Points, in no order, along strands that fork and pass close to each other.
Points whose rows are less than 77.4 apart are linked; no others are. Some points are linked to none.
kov: [-23 -29 -37  -5  -7  -7   5   9 -26 -32 -16   3   7 -10 -20  17   6   1
   6  28  11 -13  13 -48  10  21 -14  21]
las: [ -8  16  11  14  12  20  10  28  44  -8  28 -31 -13  -5  15  10  12 -22
 -33   6  24  28 -10  39  -1 -10 -11  -2]
sazoz: [  9  16 -21 -51  13   5  -4 -10 -11 -19   4   5  12 -22   3 -12 -11  21
  11 -24  26  27  -9  22   2 -10 -14 -33]
begik: [ 14  -5  -8 -10  -4  -5 -10 -17  12 -11   0  -5  -8 -35 -28  -5 -26   3
   9 -36   9  16 -15   6  -4 -13 -32 -47]
guro: [ 28  34  -2  -4  17   1  21  -6 -23  11  14  18   2  31  34   6  -4  23
 -21  19  -4 -16   2 -33  30  -2 -10  35]
febos: [ -5  18   1  -3 -12 -12  -5 -28  38   2  33  -3 -13  14   6  -2 -12 -13
 -29  -8  25  18  14  18 -18 -13   5  -8]
kibof: [ -5 -16  13 -33 -13 -14  11 -28   2 -11  25  14   4  -3   4 -21  -3  14
 -29   6  -2  -7   9 -12 -14 -27  15  -2]
Gife: [ 17  15  14  -4  -5  14   1 -27  29 -11  18  -2   3  11  12   1  -5   3
 -44 -11   8 -12 -12 -32  -1 -11  -9  28]
pokin: [-24 -37   5 -24  10 -21  -7  -5 -19 -20 -23   8  22   3  -4 -10  21   2
  18  33   1 -26  38 -21  -7 -15   7  33]
vide: [ 27 -18  -4   7 -23  35  -5 -28 -14  32   0  -4  -9  26  14  17 -16 -37
  11 -17 -32 -22 -26  21  -3  13  13  -8]
sigu: [ -4 -11 -24  21 -23  51 -11  -3 -24 -24 -18  -4 -17  13 -13   9  -5  -4
 -12 -15 -15 -18 -26  -9   6  27  -6  13]
Vak: [  8  12 -12  18   5   3 -20  12  13  -9  -1  16 -10   3   5  -8  -6  -9
   8   1  29  15  -9  24   8   5  -7  -1]
nebik: [-18   1  -2  -6  -2 -15  39  13 -12  20  23   6   6   2  34  -2   0  38
 -37  23 -23  15   9  -2  -8  -9  38  -3]
Dure: [ 16  18   4 -20   5  10 -13  -6  24 -16  -6 -11  20 -14  10 -13 -11  13
 -18 -10  21   3 -18 -36 -16 -20 -22  16]
Deput: [-21   2 -11  33 -12  17 -16   9  -5 -17  -6 -37 -20 -37 -37  -8  -4   8
  -2 -35  -3  33 -15  -6   2  17 -17 -19]
vel: [  2  33  38 -12  12   0 -25 -27   5  15 -26  -5   0   0 -31 -43  -8  13
  15  14   0  28  27  -5  21 -25   1  -8]
fam: [ 20   3  26  26  -4 -12  -3   8   9   2   1  11 -13  22  -8  23  27 -68
  26 -11  11 -33  -4  17  13   6 -13 -19]
novi: [ -3   0  17  13 -10   3   8  -8   6  28  24  -3 -10   5  20 -11   5 -11
 -29  13  -1  35  -9  37   6   0  17 -13]
solu: [ -4 -10 -27  -5  21  31 -13  37 -33  -6 -15  -3  -2  -7  25  -4   1  52
  12  11  -6  22 -21  20  18  -3   1  -1]
taze: [-25  21  25 -13  10 -35  15   0  10  23 -24 -14  14  -3 -15 -10  -1  21
  35   8 -20   6  41  11 -27 -33  -1 -21]
Tari: [-24  -8  11  28 -17  15  -4   4  12  10  39 -13 -16  21   7  -9  17  -5
 -30   6  11  43 -10  14  16   3  33  -5]
rudak: [ -2 -32  17  -9   3  18  14  25  15   4   7  14  17  22  12  21  -1  26
  -3   5  -3 -28 -29 -43  -1  -8  -9  36]
livar: [-12 -12 -19 -41  12   4  10  -2 -36 -39   3   3  11 -26  -6 -20   2   9
   0 -34  11   6 -18  19   2  10   2 -35]
zir: [  6  -5 -24 -30  15 -21  14  26  -3 -25  14  33  15  -1  34   6   2  24
   6  -6  32  -6  12  11  -8 -22   3 -19]
ginu: [-13   5   6  -7  12 -15  -5  -6 -20  -3 -33  13  -1   9  -6  -5  15   8
  36  23  -6  -5  42 -18   8 -13   9  25]
gobev: [ 11  23 -12  14  27 -15   1  46  31   5   8  10  13   1  43   7   8  12
  17  15  37  15   3  17   3 -19 -14   4]
zok: [-20  14  15 -10   5 -29  33   9  11  30  14  15   3  15  24  -7  11  31
 -10  25  -4  11  29  12 -18 -34  24 -12]
Saku: [ 10 -19 -21 -33  10 -14  16 -10 -35  -8   5   5   7 -28  -9   1   5  41
  -1 -10  14  24   5 -22  21 -31 -33 -14]
kazib: [-22  -1   7  27  -8   6  15  24  32   4   3 -37 -26   5 -34  40  13 -26
 -12 -22   9   5 -10 -32  -5  16 -18  -4]
naba: [  0 -21  -6 -24  16   4 -21  22  17 -43  23   4  33  -1  27  -9 -18  28
 -22  -4  25 -20 -34  -6 -14 -11   2  14]
gidas: [  8   1   7  23  -3   8   8  -5  10   7  20 -14  -5  15  24   6   6 -41
 -37  10   6  30   1  66  16  10   6   0]
rikog: [ -6   6  -2   3   2   3  16  21   4  32 -15  -1 -13  14 -11  33   1  -9
  14  10  -9 -14  -3 -30  -7  15  -7   8]
Tibam: [-11 -23 -29 -23   8  25  -9  21 -36 -16 -12   2   3 -21   7 -20  -6  24
   6 -14  -6   5 -25  22  -9   8   4 -16]
Tem: [-22   9  20 -18  -8 -25  -7   0  -8  14 -13 -17  25 -15 -37 -15 -11   9
  48  -3  -9  22  41  -2 -22 -17  11 -32]
Rir: [ -8   2   8  -5 -13  42 -27 -18   4  14   5 -25 -14  12 -23 -14 -16   5
 -13 -14 -12  16 -24  -2   0   8  13  15]
mif: [-27 -29  -5 -26 -11 -27   3  -6 -19 -19  29  17   6  12   9 -14  10  21
 -19  18  -1 -14   8  -8  -7 -11  44 -11]
Bepu: [-13 -11   4  24 -14  31  10  23  17   0   7 -37  -8  37 -16  52  18 -25
 -28 -31 -12 -16 -12 -11  -2  22 -14   4]
fip: [ -3   2 -18  20  14  -9 -22  35   5  10 -28 -19   5 -35 -31  14 -33   5
  43   0   7  12  -2   0  -9   6 -10 -32]
sason: [-23  22  -2 -38  15 -15  18  10 -18  25 -11 -19  17 -17  -4  13   1  53
  14  13  -9  30  28  -6 -15 -19  -2  -5]
led: [ -2   1  31  22  -1  -7 -15  12  12  20 -21 -20   2  -9 -23 -17   6 -37
  37   3  -1  11   9  18   6   6  16 -24]
bude: [ 14   4 -14  10  19  -8  10  35  22  -2  13   5  -3 -10  41  10   7  13
 -20   4  23   2 -14  -9  -8 -15  -5  -1]
nin: [ -1  20 -14 -20  12  -9  11 -12 -17  -4 -19  -3   6 -11  -2   2   6  45
  -7  28   8  19  36 -47  12 -21 -12  31]
zuseg: [  8   8   9 -12 -27  -3 -14 -56 -16   4 -14  -3 -11  -5 -31 -10 -11 -39
  -7  -7 -17 -11  14 -16  -8  17   6  10]
foti: [ 31   3  20  -5   8 -10 -13   4  23  19  27  22  22  31  12  -7 -21 -20
  54  -1  17  -9   6  23  -1  -6 -23  26]
Vavup: [-28   5  31  15  -7  -7  16   5   3 -11  -6   7  10   8  19   1  26 -10
 -39   5 -23 -32   4  -1 -14  26  38  20]
fero: [  5   8  12   5 -12  32 -10 -13  11  45  -6 -37  -6   0 -38   6 -27  -4
   4  -6 -10  18 -23  -5   0   4 -11 -10]
Dobat: [ 22  53  14  15  27  -4   2   2  22  -3 -29  -3   3  -5  11 -15  14 -10
  14  10   7  -5  11   6   9 -24 -31   0]
bem: [ -5  21   0  -3  13   4  14  32  45  32   9 -18  13 -13   5   5  -5   4
  -5   5   6  11  -7  15 -25 -10  -2   3]
fibe: [  4  -8 -14  19  -2  10 -30  16  12  -8   1   5  -1 -17   8 -16 -16 -21
  14 -20  24  14 -27  57  -4   6 -13 -23]
neri: [  8  18  -4  10   1  -5  21   2 -18  21 -36 -10  -3 -33 -19   4  -2   9
   1  14 -24   8  10 -21  11   9 -18   0]
bele: [ 25 -18  20   5 -13  13  -8 -33   1 -16  33  16 -22  18 -11 -21  -9  -9
 -10 -20   6   6 -16 -28  40  -7 -12  11]
Laruz: [ 13  13 -37  30 -25  35  -5 -13  -7  12  -7  -5 -33  22 -27  25 -26  -9
  29 -13   0  -9 -17  -6  13  15 -12  -8]
retup: [-36  -1  20 -16 -16   1   8  13 -15   6  -7   9  16  31   0  15  18  -4
   0  28 -23 -26  -1 -43 -16  26  29  24]
Soli: [-26  -2  23 -14   0   5  -3  16  17 -14  15   5   8 -26   1 -12  12 -17
   4 -42  17   6 -12  37 -29   0   3 -29]
Zadur: [ 17  -3 -33  -2 -23   3  -4 -33  -1   4  10 -14 -13 -21 -21   4 -45   4
  -2 -34   3  20  -9  30 -15  -3 -20 -42]
beti: [ 12  12  21  13   3 -10  14  -9 -11  20 -46  -5   6 -25 -34  16  -5   3
  29  14 -24   2  40 -22   2   1 -18 -22]
luvob: [-33 -24   1   8 -31  57 -22 -16 -15  -4   2 -28  -6  11 -13  -7 -17  22
 -18 -12 -26   6 -27  -9  -4  13  27  19]
Tapem: [-19  26 -29 -12   0 -20   0   3  14 -14  -6 -11  -5 -10  -7  -8 -11  19
  -6   1  14   9  20 -31 -26 -10   4  11]
sego: [ 17  16  -3  -8   1  -3   1  19 -37  -6   2  23   8  26   5  28   3   0
  16  -2  -2 -24   8 -49  42   9 -41  36]
Sopi: [ -1 -48 -25   0   2  20  14   4 -40  -6 -23  12  11 -20   5  12   7  10
  -7  13 -35 -31 -25  -2  -1  15 -12   8]
ruzub: [ 18   7  21  17   0  26   8   2  32  -1  31 -25 -12  15  17  13  15 -40
 -31  -2   8  29 -18  44  29 -15 -20  -5]
Mezin: [-39 -19 -11  25 -28  56   1   6 -31  -6 -14 -15 -11  -4 -17   5   9  10
  -8  -9 -30  -2 -27 -21   4  28   5  18]
suvu: [ 12  -7  10   1  15  -9  20  -8 -10 -13  -3  30   4  -3  11   1  22   9
   4   5  -2 -20  11 -29  19 -15 -22  30]
tosu: [  4   0   8  19   2   3 -21  12  32 -11  10 -27   0 -22  -9   5  -3 -43
   5  -6  23  23 -10  66   0   3 -18 -24]
novot: [  1 -46  -8 -45  17  -6  -1  -2 -28 -11  16   7  16 -18  -8  -8  12  29
  16  -7  10   4  -4   1  14 -30 -24   2]
vol: [-15  12 -16  12   1 -13  22  30  37  36  10 -13 -13  11  -3  33   2  -6
   3   5   6   1  -4  -7 -29   9  12   5]
fir: [-15 -18  27 -10  14  -6   5  35  11  -4 -11  20  16  26  15  12  21   9
   4  23  -8 -31  -8 -27  -3   8  16  34]
belo: [ 21  27  10   8   8 -20  -3 -16  21   5 -21   2   7 -22 -18 -12 -11 -14
  21   1  14   2  22   7   6 -21 -14 -30]
bozef: [ 28 -16  32  -2 -20  -4  -8 -37   6  14  34  22  -8  38 -13 -24  -8 -27
  29 -18   2   5 -12 -11  25  -4  -4   7]
zitus: [ -5 -10  42  17  -9  -5  11  -5  -8  -6 -10  29 -19  17   7 -19  42 -11
 -10   6  -9 -11   4  -8  19   0  21   8]
Sata: [ 25 -26   1   5  30 -18   7   0 -33 -14  -6  34   2 -12  26  19  13  12
  24  12   6 -20  16  12  26 -16 -10  24]
zenus: [  3  21   4   0   6   0 -28  -3  -2 -34 -23  23   6   4  19 -26  11 -23
  -5   8   8 -30   7  22  -3  24  22  11]
Dis: [ -1  19  34  17  10   0   9  12  36  12 -14 -38   6 -13 -35   6  -6 -52
  25  16  -4  15  15  24  -6 -10   5 -37]
nube: [-18  -5  -6  32  -9   3  17  24 -12  15 -13 -16  13 -49 -23   1  14   2
   4 -20 -25  11 -22   5 -18  14  -9 -16]
Dedi: [-33  15  10  11   3 -19 -13   7  17 -33  14   0   6   2  25 -14  10  -6
 -27   3  19  -9  10  23 -27  10  35  -2]
guli: [  3   4 -17 -34   5 -10   4  -1  -4 -12 -15  -3   9 -41 -17  -8 -10  23
  12 -22  13  16   5 -14  -2 -15 -25 -29]
Rupu: [ 12  14   4  35  14 -26   9  36   7  -6 -11  27 -18   7   7  14  21 -18
  32   7  27  -8  11 -11  27   3 -13   2]
rapup: [  8  10 -21  17   7  -2  17  16 -33  27 -20  22 -18  17   6  27  13  -1
   4  20 -19  -7   3 -26  21  19   5   9]
Tiza: [-17  27  20   8  13 -12   3 -13 -22  14 -43  -2  -8  -5 -22   6   0   7
  32  24 -21   0  59 -19   6 -14 -10  -1]
nuz: [  8  -3  27   9   3  14 -16   3 -18  -6  -5  23 -15   6   5 -30  35   4
  -6   6  -6  13 -12  -2  35  11  12  10]
letob: [-18  31  -6   9  12 -19  -8  26   7 -25 -15   7   0  -3  19 -23   6   4
  -3  16  17 -16  16  18 -19  15  27   8]
lepel: [ 36  23  20  -6   1  -3  31 -33  23  10  11  12   1   6  18  -7   7   3
 -32   1  -3 -13   0 -23  10 -36 -16  22]
bage: [ -5 -60 -11  -3   5 -15 -17  16 -41 -17  -3  23   3  -9   4  -8  11   2
  34  -2   1  -8   0  18   4   1  16  -8]
rez: [-32   8 -34 -36  -4 -16 -16  -6  -9 -27   0 -11  20 -13  -9 -21  -4  20
 -19  15   6  -5  19 -11 -25   7  21  15]
sune: [-28  20  32  15 -11  -6  26   1 -14 -11 -28  13 -11  22  10 -20  40 -10
 -21  14 -30 -31  21  -8  10   6  20  10]
Bepan: [ -5  10  -1  -1  13 -17 -11  16  -8   9 -12 -11  20 -36 -33   8 -25  12
  41  -5   0  26  23  14 -14   3  -1 -49]
pusat: [ 25   6  33 -13   6  16  -5  -5  42  33 -11 -25  16  -8 -31  -1 -25  -8
  10  -8  -1  12 -16 -10  -9 -17 -18  -5]
Moda: [-16 -16 -28 -44   3   0 -23  -1  -4 -38  17  -6  29  10   8 -20 -21  28
 -35  16  18 -13 -14  -5 -11  -6  21   6]
Pesun: [-27 -45  -8 -16 -19 -22 -17  -7 -12 -19  23   2  20  10   8   4 -12  -2
 -20  10 -14 -37  -7   1 -26  15  47   4]
Mobat: [ 28  44  17   0   8   5  26 -18  32  27   3   0   7  22  25  -2   6 -15
 -23   9   0 -13  17   7  -8 -23  -9  15]
Podut: [ 31  28 -15  10   8   5   7  -8  -1  35 -18 -13  -7 -10  -7   7 -14  -7
   0  10 -14   3  -2  15  11  18 -13 -11]
kegan: [ 27  28 -20   9  12  27  -4  11  -8  37 -23  -8   0  15  -1  27 -21  -9
  20   5 -19 -18 -21  20   6  19 -20   1]
Vakim: [ 23  17   2 -12  11  -4  11   3   7 -13  10  12  15  11  41  -1  11  39
 -28  26  11  -9  -8 -43  18 -24   2  34]
taku: [ 19 -37  15  -8 -10  24 -13 -43 -17 -37  13   8   7   3 -16 -26  -1  -6
 -25  -7  -3 -13 -30 -23  31   6  -9  17]
Dekav: [ 13  -3 -14  -6  -2 -24  28 -30 -27   7  15  22 -13 -10  26 -13   0  11
 -44   9 -19  -9   4  18  -4   1  21 -13]
rin: [ 45  -3 -19  17  15   5  17 -13 -24  32   6  19 -13   6  28   7 -11  20
   6  15 -21   7 -10  34  32  -4 -23   4]
puv: [ -4   7 -42 -11  -1  11 -18  12  25 -21  -7   0  12  12   3  25 -29   5
   0   4  17 -18 -13 -42 -22  17  -5  31]
paf: [-25  -9   3 -32  10  -8  19  22  10 -10  22   9  12 -15   8  12   1   7
  19 -41  17   7 -21  26 -28   3   8 -34]
kiko: [-16   1  13   4  -8  -6 -21   7   1 -43  -5  -5   0 -39 -18 -27  14  -9
   3 -50  13   5  -1  24 -18   6   1 -25]
Bedub: [-28  -3  11   5  -6  -6  15   3 -11  11   2   8   1  10  19 -10  13  11
 -28  24 -27  -4  -1  -1  -1  23  54   9]
razi: [ -2 -19  -1 -30 -28   0 -10 -49 -27  -5  -9   8   1  19 -19 -10   2 -30
  -1   8 -23 -23  10 -28   1  23  12  20]
lusas: [ -2  -7 -59  -4  -5   4 -17  -1   7 -18   3 -11  -9  12  -8  15 -36  22
  13  -2  21   2 -14 -38  -6  -5 -11  18]
zada: [-18  -6 -37 -21   7 -12   2 -11 -32 -10 -14 -11  10 -31 -20   2   9  25
  -1  29  16  13  26 -43  18  -2 -29  19]
Todum: [ -7  43  18  20  22  -8   3  12   5  -3 -61  -5  -6   2   7 -26  22  -2
   9  15   8  -5  23  -3  13  -8 -10   2]
doliz: [ -9 -39  14  -1 -16 -16 -16  -1  -4 -11  11  26   3  23  29   2   5 -20
   7  17  -5 -35  -5   0  -7  18  53  10]
pada: [  3  23   2   9 -13  -3 -20 -33   8  -5 -14 -10 -19  -8 -44   6 -20 -30
   6 -10   7   4  12 -19   0  23  -5  -4]
sul: [-14  13  10  21   3  20 -21   7  21  -3   9 -56  -2 -30 -44  -1  -9 -14
 -12 -22  -9  47 -14  21   2  10  -9 -30]
digil: [-27 -36 -14 -25 -11 -18  -9   5 -16 -13  -8  -3   9   2 -29   2   3  -6
  23  17   4 -14  15 -31 -10  16  18  17]
Nif: [ 11  -8  26  14 -13 -14   2 -36  10  24  -5 -17 -16  -4 -12   7   1 -54
   0 -23 -17 -10  17  23  -6  19   7 -19]
siz: [  4 -30 -23  -3 -21  15   8  -8  13   2  45  14 -11  18   3   8 -32  27
   3 -21  16   9 -26   7 -12 -32  -8 -21]
Dukim: [  2 -12   7  38  -1 -21  -8  26  29  -9   6  15 -23  12  -2  13  19 -51
  38  -5  29 -12  -2   7   9  11  -4 -10]
bok: [ -7 -22  42  22 -18 -13   6 -25  25  -5  36 -11  -8  17  12  -1  33 -23
 -50 -23 -11   2  16  24  -9   9  19 -10]
toka: [ -5  -5 -20  33 -11   1   2   2  25   6  16 -19 -35  10 -25  23  -9 -14
  -6 -12  20  13  -9  -8   6  10  -6  -5]
Manad: [ -5   1  -6 -35   7 -18  23   6  10  -6  22  17  14  -4  25   7  -3  15
  -6 -15  19  -6  -4  24 -36 -21   9 -22]
vir: [  9  11  -6  29   2 -13  32   9 -10  40  12  18 -25  22  22   8  18   1
  -5  24   5  25   7   8  35  -1  11  -9]
Boz: [  7  15  12  16  14  13 -11  24 -27  11 -29  11 -19  -5  -1 -14  29  13
  17  19  -3  27  -2   2  45  15   7   2]
zif: [ 29  -5  24   2 -11 -19 -12 -21   5  20  23  17   4  27   2 -10 -19 -29
  58   4  16   2   8  23  32  -7 -11   4]
Zorem: [ 14  -6  -3  -7   2  -8   8  -6 -27 -33 -11  23   9  12  -6  -3  19   0
   7  12  10 -20   9 -58  38   2 -25  35]
mer: [ -7  45  12  20  30   5   1  22 -11  12 -35   3 -11   2  16  -1  24  19
   7  24  -1  17  19 -11  31   3   9  18]
pone: [ -5 -24  21   6   2  -7 -21  -2  -9 -22  -3  26  10   5  27 -30  18 -25
  11   7  -5 -28  -4  27 -20  17  35   4]
Sot: [ 12  -4 -13  12  -4 -19 -18  18   4   2  -3  20 -10  -1  -5  -1  -3   6
  38   8  24  13   6  -3  18   0 -13  -6]
vuka: [ 26   9 -10  -7 -12  -3  -1 -46 -14  25   1  16  -4  16  29 -12 -13 -24
  -5  18 -12   1   7  34  -3  14  22   3]
beto: [ 19   8  -3  -2  -4 -34  42 -25  10 -10  14  24 -13 -18  22  -9   7   8
 -41 -11   2 -10  16   7 -10 -25  -8 -18]
Bop: [-19  38  23  -4   3 -12 -11 -14   8 -18 -30 -20   6 -14 -31 -44 -13   9
   9   0   2  21  30 -10 -18 -28 -10 -23]
nub: [-27  34   4 -11   1 -25  -2  18  14 -24 -28 -14   2 -20 -19 -26  -2  21
  22   3  16  13  29 -32  -9 -21 -11  -9]
todok: [  7  12 -21 -13  15   4 -23  11  35  -5  11   8  13  20  17   4 -24   7
   1   6  20 -14  -9  -6 -26   3   3  30]
tubur: [-15   3  20  14  -9   7 -15 -16  18  15  21 -53  10 -21 -32   4 -10 -21
  -2 -37 -14  29   2  28 -20   6  -2 -25]
Nel: [ 11 -45 -20  -4 -12   0   5 -14 -22  -5  10  15  -9  12  -9   3 -14  11
  -3  14 -13 -15  -9 -27  14  -1   4  15]
ruz: [  9   6  -6 -16  21   6  15   4 -25  49  -5  -7   5 -19   2  15 -13  52
  -3  19 -15  36  21  17   3 -10   1 -12]
ruv: [-14   5 -28  14  13  30  -6  45  -5   8 -27 -26  -3 -25   6  -4  -5  36
  13  -5  -1  21 -28   1   4   8  -7  -2]
pefar: [ -7 -23  36  32  -8  12   1  -1  17   4  27 -28 -22   8  -6   4  35 -21
 -34 -21  -8  26  -4  16  19  16  16 -12]
Tob: [  4  17  27  -8   6   9  15  13  45  22  -8 -27  12 -31 -11   3   9   6
 -15 -12   1   4  -8 -17 -28 -24 -18   1]
mal: [ 30   0 -26 -13  18   1  12  -9 -27  20  -4   8   7 -20  14   5 -10  35
   1  11 -14   6   2  16   6 -14 -19   4]
bef: [  2   0  -4 -43  11  14 -10  14  12 -19   2  -4  34 -24  18 -13 -11  28
 -19 -16  11  -7 -20  -9 -38 -14 -10   6]
vis: [ 20  21   0  13  12 -23  18   5  24 -23  10  21   6   6  48  -8   9  18
 -29  13  25 -13   8 -17  -2 -25  -4   9]
gup: [  6 -25 -28   4  24   7   4  25 -41   0 -42  12   4 -28   6  23   3  18
  14   8 -17 -18   1   4   4  13 -26  15]
sudo: [ -4 -55   7  23 -34  13  -3 -20   4   1  33  -6 -23  22   0  12  -6   1
 -14 -25  -7  -4 -16   8   1   2  15 -15]
nefa: [ -1  46  -3   6   4   3   8  -6  58  11  26 -35  -7   7  15  11   1 -13
 -35  14  24  24  11  16  -6 -21  -2   4]
voris: [ 21 -26 -19   7  -4   6  20  -6 -29 -12 -11  18  -8   1  11  17  -1   0
 -26   6 -28 -32 -17 -18  14  13  -7  12]
zezus: [-19   4  -5  -5 -12  -3 -20  -8 -12  -7  -1  -9  12 -11   1 -15  -5 -13
 -11  -2 -18  -4  -1  25 -37  34  37   7]
gonuz: [ -1  10 -30 -14  27 -26   2  30  -1  -3  12  33  10   4  38  16  -3  31
   9  19  31  21  28  12   4 -12  -1  -5]
Berov: [-35  16 -18  -1  -9  -7 -10  12 -14 -36   3 -19  11 -45 -32 -18  -4   7
  -3 -41  -2  20 -10   0 -14  23  -8 -20]
fizim: [ -6   2  16 -18 -24 -17  -6 -49  19 -11  26  -3 -13  -1 -20 -29 -10  -4
 -24 -17   3  17  14  -8 -13 -16  17  -7]
vizap: [ 10  -5  30  31 -12 -15   8 -24   9   6   9  -6 -28  11  -5   9  27 -66
   3 -11   2   1  12  32  20   8   8 -23]
vimo: [ -8 -60   2 -14  -3  -9   4  19 -25 -24   0  21   2 -25  -7  -9  17  10
  15 -15  -6 -11 -11  -9   1 -12 -11 -18]
gosop: [  5 -38   7   2 -24  44 -28 -32 -13 -34   4   0  -6  28  -8   1  -8  -8
 -11 -22 -14 -35 -32 -14  12  13  -1  19]
Fezo: [ 40  28  10 -16  12   2   3 -32  19  21   8  16  14  18  35 -14 -16 -19
 -12  13  -8 -16  -1  40 -11   4  -2  18]
zetaf: [ 21 -32  -8  15 -12   9   9  -2  24   0  30  11  -9  17   7  22 -20  12
  -5 -22   3 -18 -37 -15  -2 -18 -20   8]
losav: [ 18 -26  25  38 -14   7   4 -29   1   0  15 -12 -36   4  -4   4  26 -41
 -23 -22   1  15  -4  29  33   6  -5 -22]
kado: [-31   6   8  11   3  -4 -13  11  -5 -36   9  -3  18 -16  10 -22  15  -7
 -27 -15 -17 -13  -4  33 -36  30  37  -5]
tikim: [-16  18  -3 -27 -16   7 -10 -20 -30  10 -14  -2   8  19  -3   1  -4 -14
  -9  19 -22 -18   6 -20  -9  36  30  27]
Suso: [  1 -44  -8 -16  20 -22   0  11 -34 -13  -6  24  18   1  11  10  17  10
  17  24  -2 -34  14   3  10   1  18  17]
Kabi: [-15   3   7 -18  -4   5  -1  10   0  10   7  -7  10 -25 -14 -22   4  22
  -9  -6  -6  24  -6   0 -23  -2  12  -4]
tigut: [-18 -34 -23   6 -22   4 -11 -17  -3 -22  23   4 -19   2  -8   4 -16  11
 -12 -13  -3  -3 -10  -7 -13   7  14   1]
Vedos: [-40  23   0 -31   2  -5  17  13 -11   8   8 -20  25 -23 -24 -14   4  33
  11  -7 -19  38   2 -16 -18 -15   9 -11]
tid: [ 24 -32 -11   7   2 -10 -10  17   6   2  25  16  -9  23  -5  13 -17   4
  58  -4  20  -9  -8 -16  18 -11 -22  13]
tud: [ -2  -4  20 -27  -3  24 -24   7 -23  32 -27   2  16  18 -16   4   0 -25
  33   2 -24 -21  -8 -19  -4  23   4  16]
virud: [ 11  30 -18 -17  11  19  -4  21 -38  -5 -33  17  15  10   7  28   0   0
  11  12  -6 -27   4 -34  19  19 -23  30]
nota: [  1  14  30   2 -10 -12 -15 -13  10   6 -15   3  -4   5 -16 -26   3 -16
  19  11   9  13  17   5   4  -8  13  -5]
das: [ 17 -14 -12   2  -7  35  15   4   7   7   1   6   5  21  16  33 -10   7
  -9 -12 -12 -35 -40 -43   2  -2 -33  22]
guve: [-11  39  -9  24  -8 -12  -7  -8  26   6  -2 -15 -27  15 -24  19  -2 -28
  -9  -3  22  11  17 -12   6  18   5   2]
Rudo: [ 13  17 -11  22  -5  36   2  18   4  29  -5 -22 -16  24  -3  36  -2 -39
  -2  -3 -12 -17 -29  22  -8  14  -5 -10]
Zuve: [ 35  11 -17  20  14  16  18 -13 -21   7  17  28  -6  19  29  -6  -9  19
 -21  16  -6   3 -12   5  38   2 -13  13]
bokeg: [ -3  -8 -14  33 -19  31  19   7  -2  20   2 -28 -25  20  -9  44   8 -19
 -20 -26 -27 -26 -22   8  -3  14  -4 -10]
fimag: [  8  -4 -23 -24  24  24  -7   1 -43   4 -41   2  21 -11   2  19   6   6
  15  24 -20 -25  10  -2   9  25 -15  37]
nogu: [  4   9  18   7 -12  -8  -7 -22  15  12  -9 -25  -2 -30 -26   3  -7 -21
  -2 -28 -17  -1   5  23 -26  12 -13 -23]
pugim: [ 13 -24 -55  -2  -2  -4 -19  21  12  -1  19  10  -3  21   1  13 -38  26
  44   3  19   0 -10 -18  -3  -8 -11  13]
rap: [ 14  20   4  18  17   5  -4  22  36   6  -9 -26   3 -13 -14  11 -17 -37
  13  16  13  20  -4  42   2  -6 -14 -30]
dos: [-15  26   1  -7  11 -37  15  -1   2  15 -14  12  -4   6  12 -10  13  25
  16  11   1   8  45  20 -15 -33   2 -20]
Buko: [ 18  -1   2  -9  10   4 -21  16  41  13  33  16  20  22  26  -9 -22   6
  23   1  31   7 -19  15  -9 -19 -11  17]
Dalar: [ 22  -6  -1 -14  -5 -16   5 -41 -25   3   7  28  -7  13  23 -22   8   3
 -13  28 -15  -4  18  15  12  -4  22   3]
ved: [-11 -45  24  12 -23  -6   4 -19   4  16  38  -9  -2  11  19   3   6 -19
 -30 -31 -31  -7   2  19 -15  13  32 -13]

A fork is a point with three links. Follow the links from the first point to the second and name the forks in between, in order.
bude, febos: vizap pefar
sego, paf: pefar vizap
Tibam, Suso: guli
guli, zada: Suso pokin
novot, Berov: Suso pefar vizap

A fork is a point with three links, a tip a point with one. Leave the first point through the second and follow the links. Name the first fork or tip that comes.
Pesun, mif: pefar
fizim, kibof: zezus
naba, bef: beto
Boz, nuz: fip
Vavup, sune: nota
gobev, bude: Kabi
rudak, fir: pokin
foti, zif: rapup
Tiza, beti: siz
Manad, paf: vizap

Follow the links from the first point to the second, and from the first to the third. Name the last point that the two ways share.
gup, Boz, ruzub: pefar
kibof, mer, bage: pefar
Dure, Boz, rap: nota
zenus, pugim, kiko: vizap
Fezo, Todum, Buko: nota
vimo, rudak, fimag: Suso
tosu, Tari, sul: vizap
nin, guve, fam: pokin
